Each row is a point on a tangle of strands that fork and nearly touch. The rows are in no order.
Points whose rows are less than 56.2 apart are linked; no others are. Some points are linked to none.
vaviz: [-12   0 -37   3 -13  16  -5  -2  38   5  -5  14  -3 -26   6 -23  -9 -17
 -31   9   9 -13]
maban: [ -1   4   2  -4  12 -13  -7   6   4   9 -32 -14  -7   0   2   5 -26  15
   0  29 -24 -19]
lag: [  1  14  14  13  20   1 -22   4   0  22  -5 -37  11  -8  11 -10 -28  -1
   8  15  29   9]
Bif: [  6 -19   2  -7 -19 -10  24   0   1  -8  23  20  -7  14 -15   9  10 -11
   2  -9   5  26]
vedi: [ -5  -1   1  -1  20 -13 -17  -3  -5   5  -1 -15  11  -1 -27  -6  -1   8
  13  16  -8  -3]
Sut: [-11   1  20  29  -8  -1  11   4  -2   1 -20  -4   6   1  11  10 -24   6
 -29  25 -18 -24]
sukep: [ 11   4  -4  23   2  13 -16  20  -5  -6  17 -28   4  -3  -6   8 -16  -2
  -6 -17  29 -15]
Teleb: [-17  -2   4  21 -12   2  12 -16   6   1 -13  18 -10  -2  15  10 -15  -2
 -26  31 -31 -27]
Kun: [ -9  -4 -16  -6 -16 -12  -2  18  13 -18  -1 -14   0 -25 -16 -24   5   5
 -18  12   2   0]
nozev: [  9  -2 -28  -9 -27   5  -3  28  10 -16  -2   7   1 -13 -10  21  -2  -8
 -21  13  16 -12]
Guf: [ 27  -5 -12 -27  -8 -11  21  19  -5  11   6  32 -12  15  -2  -6   8   7
   3 -22   9   6]
nokof: [-20 -18   7  18  -3   2  13 -20 -11 -23  18   0   3  25 -23  35   0 -18
 -13  20 -13  -5]
vuz: [  0  -7 -17  29   8  -2  20 -14  16  11  10  13 -14   4  11  -2  -6  -6
  -2 -18   0 -14]
muter: [ -6  19  46 -23  19  -3 -23 -21 -24  11  -8 -20   0  23   7   0  -4  16
  18  11   0   9]
fubi: [ -4   1 -18  30  -3  21  14 -11  10 -18  19 -20  -8 -11   2  -4   6 -16
  -7  -4  23   0]
kinop: [ 11   8   1  -1  17 -15 -13   4  -3  25  -7  -2  -7  -3  20  -4 -11   8
  24 -13   1  -3]
falo: [  0   4 -26  12  -5  16 -23   0  32  10   7  -3 -13 -21  15 -12 -13  -1
 -13 -11  17 -23]
bal: [ -9  -7  -2   0 -14 -11   7   7  10  16 -12  23   9 -10   5 -18  -2  -1
 -17   8  -4   2]
med: [ 17   2   0   9  -1   0 -15  15 -20 -14  20 -30   5  -8 -33  18  -3   5
  15  -8  30  -1]
ruvi: [ 11  15  10  11  30   0   2   3  -9  21 -17 -18   1  15  22  10 -20   0
  16  -5   9  -9]
zenof: [ -1  -1 -32 -11  -2  -2  -2   4  19  -5  -3   0  -7 -31 -12 -41  10  -2
  -2   1  15  11]
pud: [-15 -11  15  -1   4  10   9 -30  -7 -21  17   6  20  13 -17 -13  31  -5
  10 -11 -29  30]
Dov: [ -9 -16  10 -17   3 -13 -27 -16  -2  -2  -2   6  -4  11 -27  24  -9  17
  12  26 -31  -6]
Gad: [ 17   2 -24  -1 -17  12  -8  23  -6 -13  31  -4  -6 -25  -9 -12  13  -4
 -11 -25  24  -7]
vidu: [  2   0 -22  27   8  12   8 -12  -1   5  33  11  -7  -8   7 -15   7 -11
  -6 -28   8 -22]
zota: [  6  -6  10 -15  -4 -10  -8   3 -17  -8  15   3  -9  -2  -9  -4  15  16
   9 -22  -4   2]
Nadur: [-23   2  -2   7   7  15   6 -32  -6 -22   6   7  -7  11   8  17  27  -2
  -3   2 -22 -13]
bida: [  7   0  11   0  17  -7  21 -16   6  11 -10 -13  -6  17  -3 -19  -1   8
   7   7  -5  14]
giled: [  1  -5 -34  -2 -26  11  -6  21  20 -23  17   0  -5 -23  -4  -5   2 -16
 -28 -12  22 -13]
Fogon: [ -5 -20   4  20   8   2  27  -3  -8  -9   0  -3  19  24 -22  22   1 -16
  -2   7 -11   6]
bod: [-15   0   7  30  -4   0  15   0   3 -11   3 -22   0   3   0  -1  -5   0
 -27   9   1 -18]
nusum: [ -5  -7  33   7  13   4 -15 -18 -27   1  14   1   7   7   0   2  12  10
  32 -31 -12  22]
vete: [ 19  -9 -19   0 -15  -5   9  24   2  13   6  24 -11  -7   4  -1  -6  -5
   0 -26  20   9]
nerer: [ 20  10 -32  -1  20  17   2  16   3  -8  -3 -26  11  -8 -22  -3  -2  -7
  11   4  18  -7]
Kivo: [  3 -27 -27   7 -20 -17  11  18  23  -5  11  14 -22  -9 -12  10 -17 -11
  -7 -10  18   9]
Bel: [  7   4 -22 -14  -1   4   1   1  -5   4  10  15  -3 -22 -11 -32  25  -3
  16 -11  13  20]
bes: [ -3 -11  -7  21  16  -4  28 -21   8  -2   1  10  -9   9   6  -3   8  -4
  17 -26 -18   6]
poti: [-14 -10  29   8   9 -14 -17 -19  -3  18  -6   0  -6  16  -3  10 -17  18
   9  19 -20  -2]
godal: [ 23  21   4  16   5  22 -12  21  14   8  -7 -22   7 -16  43 -11 -28 -13
  -9 -32  23 -20]
Pabis: [  0  13  -5  22   8  12  17  -5  15  18 -14  -7  16  -8  19 -26  -9  -5
  -6   2  11  -1]
dupu: [ 17   0 -22   5  -6  12  13   3 -12   0  44  10 -19 -13  -3 -22  13  -5
  -3 -30  20  -1]
luz: [ 21  13  -6 -15 -14  -1 -13  37 -13   6  -6   8   3 -13  11  15   3   7
   6 -12  17 -12]
tili: [ -9   2   1  16 -18   2  -5  19  15 -11 -10 -20   6 -23   0 -16 -12   0
 -30  13   2 -13]
lev: [  4   0   0   8   3  14  -1 -10 -19  -7  17   2   9   3 -16  21  21  -6
  17   2  15  13]
laru: [-10  -6  28   1  19   8  20 -27  -3  -3  -9  -4   8  35  -4  -1   6   7
   3   6 -25   8]
sigav: [-10   8  19  12   4   2  -3   1 -18 -10   0 -19   1   4   2  12   6  10
  -9   3   4 -14]
Tasif: [ 13   9 -26  -5   4  10  -3  26   2   0   2  -6  30 -17 -17 -21   7 -12
  -4   0  13  -5]
mor: [-18  -9 -42  -2 -15  -6  17   6  38  -5  -3  28   0 -18   0 -25 -16 -27
 -46   5   1 -11]
lenu: [  0  11  36  -6   8  12  11   3 -30 -14 -22 -14  21  24   4  14  17   9
   5   1 -11   9]
gal: [ -3 -12  20 -14  15  12  -2 -31 -15 -14  19  -4   1  18 -16 -16  18  11
  33 -24 -21  28]
Dotu: [ -9  17  39 -33   6   0 -30 -13 -16   2 -17  -7   4  14   8   5   1  23
   6  25 -27  -3]
Libag: [ -7  -5  38 -12   3   9   1   3 -20 -21 -26  -7  24  29 -11  29  -1  13
   3  11 -31   4]
vadeb: [ 22  -1   2 -27 -18 -10   5  16   1   1  -3  10 -21  14  -2  12   6  17
   2   1  16   9]
Peduz: [ -8  -7  -3  -1 -10 -12   8  -9  14   3 -12  28 -24   9  18  15  -6  10
 -12   7 -32 -22]
gok: [ -7  -8  -5  -8 -10 -13  52 -11  21  -7  -6  22   2   9  -1 -22   8 -23
 -20   2 -11  21]
Naf: [  2  22   1  21  23   9  -6   5  -9  22  -7 -16  26 -17  24 -26  -6 -12
  11 -15  11   0]
Zekap: [  8 -16  -4 -18  -9 -11  42 -11  17  -4  -2  24  -8  25  -5  -2   7 -11
   4  -8 -15  36]
tizo: [ -7  -9  15 -18  -9  -8   2 -18   1  -9  11   8 -20  14   0  -1  16  18
   4  -8 -18   6]
saf: [ 20  20   8  13   7  23  -7  25 -11  -4   2 -40  13  -1  19  -2 -18  -5
 -14 -21  32 -22]
kebog: [  8  16 -15  -2   8   3 -32  10   6  25   6   0  -5 -21  23 -10  -7   1
   9 -17  17 -19]
bala: [ 12   8  -3  10  12   3  -9  24 -14  13   6 -13  27 -12  -3 -22  -3  -5
   7 -12  14   0]
vol: [ -6 -10 -23   0  -5 -11  -6 -12  18   3   9  21 -31   5   3  23  -5   4
  -9  10  -7 -21]
nuvub: [-14 -15 -23  -7 -16 -20  31   9  19   0  -4  30   1  -4  -5 -25  -4 -21
 -28   0  -9   5]
kefa: [ -3  11  14 -14 -15  -7 -25   1  -1  27  -8  16   6 -15  15  -7  -3   7
   3  26  12  15]
Giti: [-21  -7 -17 -34  -5  -3  -6 -14   3 -20  -6  30  14  -8 -22  -7  28 -10
   3  15 -37  10]
zelok: [-12 -14  -9  -8 -16  -8  18   0   8 -26  -4  12 -10   5  -6  19  12  -9
  -7   6 -22   0]
gazed: [-11   6  29  12  21  -7 -30 -16 -26   9   9 -16   3  -5  10   0   5   8
  24 -11   3   0]
Kub: [ -6  -4  17 -15 -23 -12  -6   7  -1  17 -20  22   9  -5  -1  -9  -5   8
 -18  36 -16  13]
Zefi: [-19  19  29  10  -2   1 -25   2 -21   3  -5 -16   2  -7  20  14  -6  11
 -17  22   3 -25]
damem: [ 21  12 -10   6  31  18   8   9 -14   6  -7 -29   9  14  -8   6 -10  -3
  14  -3  25  -3]
fimuv: [-13   5  22 -20 -10   7 -11 -19  -3  -2  -5  12   4  14   4   6  19  16
  -3  19 -25   4]
fepeb: [-13 -15 -25 -20 -15 -13  -7 -13  11   5  11  47 -23   4  -4  18   7 -10
  -7   6 -13  -4]
Nis: [ 10   3  21 -10  10   7  10   4 -21 -18 -16  -9   0  12   9  17  14  14
  28 -24 -13   9]
nev: [ 19   9  -1  -9   0   3  -4  21 -19  -7 -16   3   3  -3   3  33  13   5
  25 -10   6  -2]
zova: [  9   7  -5 -12 -30   4 -17  27   6   1 -14   5   4 -22   4  18  -2   5
  -6  20  24   2]
mebal: [ -7   5  14  14  16  -6 -19  -6   0  25  -3 -24  15   0  -7 -17 -20   3
  -7  29   3  -4]
peno: [-16  -7 -35 -32  -4  -7   8 -19  10 -13   6  44  -7   0 -10   5  23 -26
  -6   4 -25   4]
dano: [ 16  12 -15  -9  10   3  16   3  14  14 -12  -8  -3   5   3 -20   0   2
   2   9  14   8]
lekib: [  6 -15  -9  15   4 -11  -6  -8  10  11  10   3 -23   4  -6  23 -10   2
  24  -7  14  10]
noni: [ 10  -5  20  -4   2 -17 -19  13 -23 -11  10 -18   1  -5 -27  13   4  15
  27 -14   8  12]
Kag: [ -4  -2 -24   7 -18   3  26   5  12 -23  20  -3  -3  -7  -3  -5  13 -25
 -24  -3  14  -1]
kini: [ 22   2  -7  11  -9   2  -6  27  17  14  -6 -10  -4 -23  20 -16 -28  -4
   0 -31  26   1]
bapek: [ -7  22  45  -1   9  -8 -17  -5 -23  17  -1 -20   5  10  27  -5 -13  10
  -4  15  13  -8]
pidal: [  4   4  -2 -13  -7  -3 -17  -3  -8  25   2  27   7 -12   3 -12  17   3
  14  -2  13  22]
Fiv: [ -3  10  14  12   3 -11 -22  15   9   9 -24 -30  -2 -23  24  -3 -29   2
   6  12  12   4]
vopog: [ -5  -9  16   2  17  11  35 -37   2 -16   7   2  -4  34   4  -7  10   0
  12 -23 -29  13]
tifig: [ -4  13  12   1  23  -4 -35  -4 -20  12  -4 -17  23 -10  -7  10  -2   0
  25  14  10   1]
geba: [ -6 -15  20 -21  13   0  -9 -11 -10 -17 -12  -2  16  30 -34  29 -10  12
  10  20 -40  -5]
ziz: [ -8  12 -16  13  10  21  23 -22  -4 -21  13  -7 -11   7   6  12  24 -12
 -10   2   4 -12]
Mavi: [  3 -22  13  17 -14  -6  20   6  -5  -2  -4  13  12  11  -5  19   4  -8
   5  -7  -8  17]
mulut: [  0   6  11 -11  13 -22  -6   7   5  23 -27   1  -2   1  17  -9 -13  16
   6   3 -21 -11]
ziful: [-20 -10   6 -28  -8  10  10 -28   8 -25  10  18  11  17 -11  -2  24 -10
   0   2 -43  19]
Bani: [ 12   9   5 -13 -18  -1  -6  11   3   5 -17   6 -18   6  13  30  -1  14
   0  23   5  -2]
Zagub: [ 13  -7  -9  15  -4  -6  -6   2  20  15   6 -11 -27 -12   7  -6 -21  10
  10 -14  28  10]

A fork is a point with three links. Follow the links from the first point to the second and name the forks in between, in order.
pidal / vol => bod
Pabis / Giti => kinop > nuvub > bod
nev / Pabis => zova > giled
lag / vaviz => bod > nuvub
tili / vidu => nuvub > kinop
ziful / maban => bod > nuvub > kinop
Kivo / geba => zova
bida / zenof => kinop > nuvub

Follow the links from the first point to the second, and from the first to the third. Name the last point that the two ways share.
tizo / lag / vaviz => bod
Bif / ziful / noni => bod
ruvi / Nadur / Dov => giled
Zekap / tili / bala => nuvub
maban / muter / zova => kinop

A fork is a point with three links, a tip a point with one. Leave the first point through the second and follow the links. Name the first fork or tip that comes.
bod / Sut => Fiv
ruvi / damem => giled
Gad / dupu => kinop
lag / mebal => bod
bapek / muter => lekib
